Each row is a point on a landscape with many valleys, with its height.
From any point a ball takes the steepest step (drop divided by distance) to one of its 3 nearest points. It stops when none of these is lower. Distance is the straight distance between rows; heights are no part of it.
K_755 h=1.56: -18  -2  -8 -16  -7  -6  20  -7
K_498 h=3.52: -30   5 -16  -9 -20  -5  21  -5
K_721 h=3.00: -13  -9  -5  -7   8 -25  22   0
K_799 h=1.05:  -9  13  -4 -16   7 -16  14  -2
K_863 h=1.99:  10   5   2   1  22 -27   0  13
K_457 h=3.85:  -7 -12   3  -7  10 -20  15   1
K_483 h=6.02:   4   6   6  24   5  16 -22  11
K_930 h=3.22: -21 -13  -5  -2   1 -26  29  -1
K_931 h=0.95:   9 -17   6   6 -13  22  -9  -5
K_438 h=7.82:  15   5  -5  31 -15  26 -24 -12
K_841 h=2.86:   3 -13   7  -3  12 -11   1   9
K_323 h=2.94: -10 -15   1 -14   4 -15  17   2
K_429 h=5.68:  -1   0  12  31  14   8 -14  22
K_69 h=0.81: -28  -2 -10  -3  -2 -25  29  -5
K_621 h=4.95:  14  22  -6  22 -10  21 -25  -4
K_729 h=3.51:  19   1   0  10 -16  20 -19 -12
K_914 h=3.95:   4 -21  11   5   6   3  -4   7
K_593 h=1.16:   1  -2   4 -11   1   5   3  -3
K_398 h=1.32:  -6  12  -5 -19  -3  -4  12  -8
K_476 h=4.43:   3 -19  13  21   8   8 -11  15
K_199 h=0.92:   7  11  -3 -10 -10  14  -3 -10
K_638 h=0.85:  12   7   2   2  -3  11 -14   3
K_838 h=4.11:   7 -11   8  19  -2  16 -18  10
K_797 h=1.90:   4   4   2  -4  17 -19  -1   6
K_385 h=2.14:  15  13  -3   2  -6  13 -17  -1
K_514 h=0.80:   1  -1  -2 -12  -8  10   5  -7
K_757 h=0.64:   3   1  -6 -15 -17  12   4 -17
K_390 h=4.90:   3  -2  10  26   5  11 -19  14
K_833 h=3.24:  -1 -18   8  -3   4  -4   6   4
K_347 h=2.67:   3   7  -1 -10  10  -9  -4   8
K_537 h=6.12:   0   5   4  26  17   1 -20  19
K_938 h=0.59:  -6   3  -6 -13 -21  13  12 -18
K_98 h=2.80:   4  23  -3 -16  13 -12  -5   4
K_586 h=1.17:   4  15  -1  -6  20 -31   5   4
K_573 h=3.81:   2 -17   9   4  11   0 -11  15
K_549 h=0.20:   3  14  -2  36  -1  23 -22   2
K_913 h=0.18:   7  18 -11  41  -7  25 -27 -11
K_571 h=4.15:   5  -8  13  16  10   3 -12  17
K_197 h=2.29:   3  14   0  -8  16 -16  -6   6
K_397 h=2.45:   2  21  -1 -15   7  -3  -3   3
K_76 h=3.07: -33   2 -17  -7  -9 -18  25  -1
K_296 h=0.74: -10  -7  -3  -1  14 -34  28  -2
K_856 h=3.31:   0 -19   8  -3  12 -13   6   6
K_4 h=3.23:   4  -6  10   4   9   3 -10  10
K_953 h=6.44:  16  13  -5  24 -14  25 -23  -8
K_171 h=2.70:  18   0  -1   6 -16  19 -11 -13
K_274 h=0.42: -19   7  -7 -12   2 -18  20  -2
K_426 h=5.33:  11  14   0  20  -3  20 -23   7
K_492 h=3.33:  -5 -27  11  -5   9  -8  10   8
K_945 h=2.34:  16  -9   2   6 -20  21 -13 -14
K_253 h=6.69:   7  10   2   7   6   1 -12  10
K_698 h=6.39:   5   4   5  16  16  -5 -14  20
K_345 h=2.02: -19 -10  -4 -12  -5 -12  19  -7
K_198 h=1.54:  15 -13   5   4 -10  18 -11  -3
K_795 h=2.98:   6 -14   6  -5  -9  19   3  -7
K_3 h=1.31: -18  -1  -6 -14 -16   8  18 -12
K_906 h=4.07:   8 -14   8  -1  -1   7  -6   5
K_661 h=3.16:   7   3   4   9   0  15 -17   4
K_115 h=2.00:  -8   2  -1  -5  13 -32  21   3
K_601 h=6.53:   8  -2   7   6  19 -13  -9  14
K_659 h=3.30:  13  20  -6  11  -2  12 -21   3
K_270 h=2.46: -15 -15   1 -10   2  -7  14  -1
K_787 h=1.85:   4   0   4  -2  23 -30   9   8
K_502 h=0.68:  -2  -6   0 -11 -17  15   7 -11
K_987 h=2.83:  10 -14   0  -3 -18  18  -4 -15
K_54 h=2.97:  -2 -13   4  -9   4  -4   9   1
K_831 h=2.61:  19  -7  -2   3 -20  24 -10 -18
K_303 h=2.75: -21 -12 -11  -1   0 -30  29   0
K_48 h=1.65:   4   4  -1  -9  16 -23   7   5
K_592 h=2.96:  14  26  -5 -11  -2   9 -13  -1
K_134 h=2.27: -14  -5  -6  -8   7 -24  20  -2
K_52 h=1.94:   5  17  -1 -13   0   5  -8  -2
K_316 h=6.43:   4   7   6  14  13   0 -17  17
K_497 h=4.04:   5  -6   6   2   1  11 -10   4
K_407 h=2.55: -29  -7  -7  -9  -8 -13  25  -2
K_677 h=2.77:  11  -4   1  -3 -21  17  -5 -16
K_619 h=1.37: -18   5  -6 -15 -15   7  16 -11
K_448 h=3.01:  15   7   0   1 -13  22 -12 -10
K_692 h=1.60:   3  10  -2 -14   0   6   0  -4
K_93 h=0.63:  12   0   3  24  -6  22 -20   0
K_589 h=1.06:  -8  -3  -4 -15  -9   1  11  -7
K_159 h=3.75:  16   7   0  12 -10  20 -19  -4
K_341 h=1.67:  -2   6  -2  -4  21 -35  18   1
K_847 h=1.39:  -5   3  -3 -16   3 -10  10   2
K_314 h=0.75:   3  13  -6 -16 -12  10   1 -13
K_893 h=1.24: -10 -10   1 -13  -8   6  14  -6
K_719 h=2.13:   3  -5   3  -3  16 -16   4   6
K_932 h=2.12:  3  1  6 -4  7  2 -6  4
K_696 h=1.53: -17  10 -11 -18 -16   1  16 -11
K_269 h=2.42: -22  -6  -7  -3   5 -29  29  -1

Write out the way that a ball takes from each point below.
K_930 -> K_269 K_69
K_98 -> K_197 K_797 K_48
K_795 -> K_502 K_938
K_199 -> K_314 K_757 K_938
K_659 -> K_385 K_638

Call two points neighbours if one is among the 3 nearest of the other. Go from one point of each pair to the other, from neighbour to neighbour, staying as low as possible. Name the highest point that can't be avoided.
K_586 and K_931 -> K_795
K_638 and K_296 -> K_592
K_134 and K_69 -> K_269
K_938 and K_274 -> K_398
K_586 and K_296 -> K_115
